Points, in no order, along strands that fork, close into loops and pass close to each other.
Points whose rows are less than 58 apart are linked; no others are. Some points are linked to none.
Z_426: [  7 -11 -46  29 -11 -12   4  15   2   6   1  11   7 -10 -15 -36   2 -35
  -5 -12   8]
Z_799: [-38  33  18 -11 -21  50 -24  -5  11  23   4  19  -9 -12 -18  -7 -24  -5
  -5  -4  -7]
Z_116: [-45   1  -9  14 -25  -4   3 -22 -12  -4  -6   9  -2 -29 -16  16   7  -6
 -37 -10  -4]
Z_312: [  7 -23  -6  18   8 -17   2  -2 -11  -8 -17   0  -4   0   1   5  24  -2
  -9  -5 -11]
Z_72: [ 55 -22 -13  13  27 -29  36   0   3   8 -17   5  29   9 -15   3  18  13
   6  -3   0]
Z_93: [-36 -19 -14  21   1 -19  -4   9  -1  23   4  -4   4 -11 -20 -43  12  -8
 -18  -9  11]
Z_485: [ 18  -5   2  -6   5 -18   0   8 -22 -48 -16  19 -18  -2  26  11 -25 -19
  18  22 -18]
Z_493: [  0  14 -16  10   2  30  -3   8  -5   0 -15   2   5  -1  14  -5   5 -14
 -23 -21   2]
Z_382: [  7   4  31 -27   7 -18 -18   0 -12   7  16 -18 -10   9  13  44   7  39
   5   2  -1]
Z_771: [-11 -18 -14  18   8 -26  -2  -2 -27  20 -12  -3   5 -17 -18  16  23  27
 -39 -14   2]
Z_566: [ 42  -9 -31  20   0 -19  20  19  12 -30  -9   7  -3 -13  -7 -15  -3 -20
  24  13 -10]
Z_38: [ 15  23  18 -37   3  14  -3  -5 -34  40   5 -15  -4   8 -16  12 -10  25
  20  -2   7]
Z_227: [ 16  -8 -25   7  -3  -5   0  23  11 -35 -15   4 -13  -1  18 -21  -7 -32
  21  11   2]
Z_70: [ 32 -16 -38  32   9 -22  18  20   2  19  -8  14  11   5 -11 -44   4 -13
   0  -8   5]
Z_759: [-34  -2  10   0   3  14 -16 -16   7  31   4 -23 -13   2 -11 -19  20   9
 -15   6   0]
Z_3: [  4  20  32 -31   4  23  -3 -22 -38  35  -1   1 -21   4 -33  41  -8  38
  18  -4  -5]
Z_418: [ 22   5  -6  -2  23  10  22   9  12  -1  -5 -14  19  35  23  -9  18 -16
 -16 -16  16]
Z_981: [ -4  10   5 -20  26  -3   1  25  -4  22  -2 -28  22  30  11 -24  18  -6
   3 -10  21]
Z_970: [-20  -7  20   4   2  13  -1 -20  26  27   1 -19  -1  21  -3 -21  38   6
 -14  21  -8]
Z_250: [-11  25   2   0 -28  43  -1   5 -16 -30 -17  39   4  -5   5  30 -52 -17
   3  -8 -23]
Z_378: [  2 -12 -12  29  -8  24  20 -30  33  -6 -13  -6  -6 -17 -15  -8  14  -4
  -4  26 -15]
Z_996: [  9 -17   8  11  17 -44 -27  14  -7   9  29  -7 -11   8  11  13  32  31
  -4   2  17]
Z_606: [ -2  12  46 -26   0  11  -3  -7   0   2  -8  -7   1  30  13  19  -4   7
  21   7 -11]
Z_5: [-27 -20   5  16 -29 -23 -12 -14   7 -25  24  11 -38 -30  -3 -14   3 -12
  -6  26  -3]
Z_518: [ -3 -18  -2   5  -8 -22 -14  15  -1 -18   1  11 -12  -6  15 -27 -13 -27
  27  25  -2]
Z_962: [-10 -11 -29  24  -8  27  21  -8   4   2 -16   6  13 -27 -14  -6   9   0
 -28  -2   2]
Z_599: [-15   7  36 -23   4  -3 -14 -17  -1  16   2 -25   1  12   3  23  13  24
   7  -2  -5]
Z_481: [  3   3   9  24  -4  48  17 -26  45 -15  -8  -2 -20  -6  -7  -1   7 -14
  -4  37 -12]
Z_366: [-38   3   8   8 -42 -12 -16 -23  -2 -26  16  16 -23 -36  -6   2 -11  -9
  -8  25 -15]
Z_411: [-19  25  12 -15 -21  45 -16  -7 -10 -17  -2  39   4   6 -10  27 -49  -8
  17  -4 -28]
Z_302: [-42   8  13   4 -36  13 -14 -12   5  -5  11   5 -15 -28  -8  -6 -19  -9
  -8  11  -8]
Z_91: [ -4   2   4 -11 -12  10 -13   6 -12 -14  -4   7  -2   6  21  -6 -16  -8
  17  -5 -14]
Z_733: [ 28  10 -41   1  25  32  32  -3  18   5 -13  -1  20  15  -1   9   6   3
 -26 -25  11]
Z_290: [ -7   4 -22  -7  27 -10  -5  30 -12  18 -11 -15  24  20   2 -29   8  -5
   1 -23  21]
Z_676: [ 24 -25  -3  32  31 -42  -4  15  -7   5  12   6   2  16   6  26  28  34
 -12  -3  12]
Z_654: [-15   2 -10  21 -17  12   9 -15  -6 -18 -16  11   2 -28 -11   5   3 -16
 -24  -7  -8]
Z_993: [ 22   5  12 -35   4 -20 -16   5 -36   1  14  -1  -1   1   9  12 -20  16
  34  -7   5]
Z_313: [-13  16  20  -9  -6  34  -5   3  36  -3   9   0 -13  29  26 -18  -6 -16
   4  18   1]
Z_258: [ 42 -37  -9  21  30 -37  21   3   3  15  -4   8   6  10 -10   8  30  27
  -9   5   6]
Z_331: [ -1   9  37   6  -5  45  15 -15  50 -12   2   4 -22  22   5   9  19 -20
  -2  31  -5]
Z_311: [  2  -8 -15  16  20 -27  -1  11 -15  27 -13  -3  19   9 -15 -20  15   4
 -13 -15  11]
Z_896: [ 46 -12 -28  13  14 -20  27  15  21 -36 -15   5  18 -21 -15   4 -14   8
  32  12 -13]
Z_680: [ 32   1 -33   9  10  20  29   4   3 -16 -34  -6  19   4  -2  16   3  -9
  -6 -18  -2]
Z_183: [  1  17  13 -35  15  -8  -6  10 -26  24  -9 -23   3   4  -2   1  -1  23
  10 -16  13]
Z_910: [ -4  39  31 -44   7  25   4  10   4  32  -5 -15   1  31  -4   6 -10   9
  17 -10   7]
Z_155: [  2  -7  15   0  12 -14  -4   1  -8   4 -14 -10   8  19  11   5  23   4
  -7  -5   1]
Z_149: [ 26   4   2  -9  16 -10  22  17   5 -17  -3  -7  19  42  28 -12  13 -28
   9  -5  16]
Z_785: [  5  20 -21   3  22  40  14  -1  22  -4 -17  -1  -2  25  12   9   0 -10
 -29 -27   8]
Z_784: [ 18  15   9 -36   1  -4 -13   4 -31   0   4  -4  20  27  14  -1 -36   4
  43  -9   0]
Z_23: [ 21  -3  22 -12   6   4  21  11   6 -23 -18  -3  10  27  30  10   8 -16
  14  15  -1]
Z_504: [ -7  42  32 -43  17  22   1   6 -16  28 -21  -4   8  22 -16  25  -5  25
   4 -19  -7]
Z_487: [  9 -28 -13  26   9 -11   8 -18  -9   4  -5   4  -5 -23 -15  26  20  19
 -25   6 -11]
Z_351: [ 28  -3 -41  23  14  32  28  -4  49 -23   4  -7  14 -16  -6  -7 -17   3
   6  -7 -13]
Z_156: [-33   3   5   1 -40 -26 -25 -12  -4 -21  25  15 -10 -37  -1  22 -17  15
 -15   7   2]
Z_912: [  0   4  18 -28  16 -18  -2  16 -12  15 -10 -29  21  28  12  -3  22  12
   4 -15   4]
Z_115: [-38  -6  -5  16  -2  17  -9  -2   3  30   0 -10   2  -3  -8 -38  19  -8
 -17  -3   6]
Z_152: [ 28   0 -27  15  11  28  22  -3  35 -35  -1  -9  -2  -5   5  -3  -8 -18
   7   8   3]
Z_340: [-39  -5  -5  28 -26 -31 -11 -21  -6   1  12   5   1 -35 -24  14  10   6
 -44   4   7]
Z_17: [ 23 -22  18 -10   8 -42 -10  11  -8 -29   2   7  -6  21  30  10   2   5
  13  14   0]
Z_699: [ -8  23  -6 -28 -30 -18 -10  -8 -42   3  14  11   6 -27 -18  26 -49  16
  10 -17   4]
Z_868: [  7  -6  19 -12  10 -30 -33   5   1  17  38 -18 -23  -3   3   2  20  29
  13   5  19]
Z_729: [-27  13   1 -20 -29 -25 -20  -7 -21   5  16   4   3 -34  -7  11 -24   8
  -5 -10  12]
Z_285: [ 15   2   2   2  13  26  31  -9  31  14   7 -17  11  39  11 -10  31 -19
 -14   3  18]
Z_774: [ 21 -11  26 -14   7 -24 -19   2  -7 -22   8   0 -12  12  31  38   7  23
  10   9  -4]
Z_96: [ 50 -25 -28  22  18 -27  32  11   8  21 -14  15  16   1 -21 -15   0   3
  13  -4   4]
Z_675: [ 12 -19 -16  20  18  11  23  -8  30  16   0  -8   9  18   6 -24  17 -10
   2   9  12]
Z_888: [-19 -20  15  13 -12  -8 -19 -15  12  -8  12   5 -21 -22   9 -17  16  -5
  -3  23  -8]
Z_739: [-29  -8 -41  22 -17 -25   2   5   0  19  -3  12  13 -25 -25 -31   6 -27
 -29  -8  16]
Z_761: [-20  -7 -13   5  18 -20  -8  12 -30  18  -7 -10   6  -3 -10  -8  16  11
 -27 -20   6]
Z_536: [-10   0  40 -20   3  10   2  -5  24 -10  16  -8 -12  26  19 -12  -8 -18
  20  34  -4]
Z_935: [-19  24 -20  -5  -1  24 -11  22 -21  -6 -16  -1  13  -5   6   2 -17 -19
 -17 -37   3]
Z_210: [ 19   7 -14  10   4  23  17   3 -20 -24 -37  12   7 -13   6  28  -2 -12
  -7 -20 -10]
Z_700: [-17  -8  11  -4   6 -17 -27   2  -9  28  38 -12 -22 -26 -11  -2  25  36
  -9   7  17]
Z_603: [-27 -12  -9  17 -17 -35 -19  -2  -8  11  21   0  -9 -28 -19   2  10   6
 -22  -4  10]
Z_441: [ -3  16  13 -14   9  27  11   2  40   0  18  -9  -2  45  24 -12  14 -14
 -15   3  12]
Z_726: [  3 -22 -36  25  -3  11  24 -12  23  24  -2   6  17 -29 -27 -23  -2  -3
 -19   0  -1]
Z_833: [  9 -33 -19  35  -5  -2  20 -19  15   8  -6   2   5 -25 -22 -18   8  13
   0  14 -14]
Z_914: [-16  14  24 -22 -28  10 -20 -20 -21   8  24  11 -13 -20 -15  28 -30  20
  11   4 -13]
Z_102: [ 31 -14  11  -3  11 -31  10  13   5 -36 -12   8   1  22  22  -2   2 -19
  23  23   4]
Z_208: [-18  26  28 -20 -13  32 -17 -11  -7  22   6  11  -8  -5 -13  11 -27  14
  17  -4 -18]
Z_519: [  2  22  23 -37   8  14  -1  13  13  16  16 -17   5  37  23  -7 -12 -11
  17  -5  15]
Z_54: [ -9  20 -13  -2 -25  12   0  11 -26 -35 -30  28  14 -17   5  26 -37 -23
  -9 -15 -19]
Z_201: [-27  -9   7   2 -14 -24 -30  -6  -4  16  38 -10 -18 -33  -9 -15   5  19
  -2   6  17]
Z_851: [ 19  10  11 -37   3   7  -9 -27 -39  15  21  -2 -11  12  -9  17 -27  23
  39  -1  -5]
Z_473: [ 20  -7 -20   8   6  14  10   2  18 -17 -14  -2  -5   9  16 -16  11 -23
   5   8   9]
Z_789: [ -2 -18   6   8  -1 -43 -31  12  -3  -6  16   4 -21  -9   4 -26   0  -9
  18   7   6]
Z_18: [ 17  16  22 -42   6  10  -1  15  -4  -7   9  -1  16  42  30  -3 -28 -16
  37  -3   1]
Z_415: [-45  22  14   6 -26  37  -9  -6   5  16   2   7 -10 -26 -15  -8   4  -2
 -12  -6  -6]
Z_979: [ -7  18  11 -28 -16   0 -14 -12 -42  -7  10  17  -3 -15  -4  30 -45  23
  25 -20 -18]
Z_984: [-12 -10  18   0 -16 -18 -21  -4 -12 -23  18   5 -18 -23  13  20 -19  10
  -1   7 -19]
Z_596: [ -3 -25  -2  26   9 -36 -17   4   1   7  17  -3 -17  -1   0 -33  23   5
  -3  -1   3]
Z_86: [ 30 -10 -36  18  16  14  38  19  38 -40 -10  -6  23 -21 -12  -2 -24   3
  27   8 -15]
Z_320: [-15  25 -29   2 -26  14   1  18 -21 -22 -23  18  16 -12   8  15 -18 -29
 -21 -29  -3]
Z_698: [ -5  -6  21   9   0  21  11 -19  45  -1   6 -20 -14  22   8 -11  31 -14
  -4  30   1]

A fork is a point with three links, a tip a point with one. Leave the first point through the second and follow the links. Name the first fork or tip that comes.
Z_680, Z_733: Z_411
Z_411, Z_250: Z_210
Z_699, Z_979: Z_366
Z_606, Z_599: Z_285
Z_415, Z_799: Z_156

How many points has the smallest loop of links through each point below? Write 0 if it is on no loop.
Z_86: 7
Z_201: 26
Z_914: 10
Z_311: 9

A tip is a point with one link. Name the tips that can be reached along the links from each point below, in the order of the rows.
Z_208: Z_888, Z_984
Z_441: Z_606, Z_536, Z_596
Z_487: Z_3, Z_504
Z_935: Z_411, Z_210
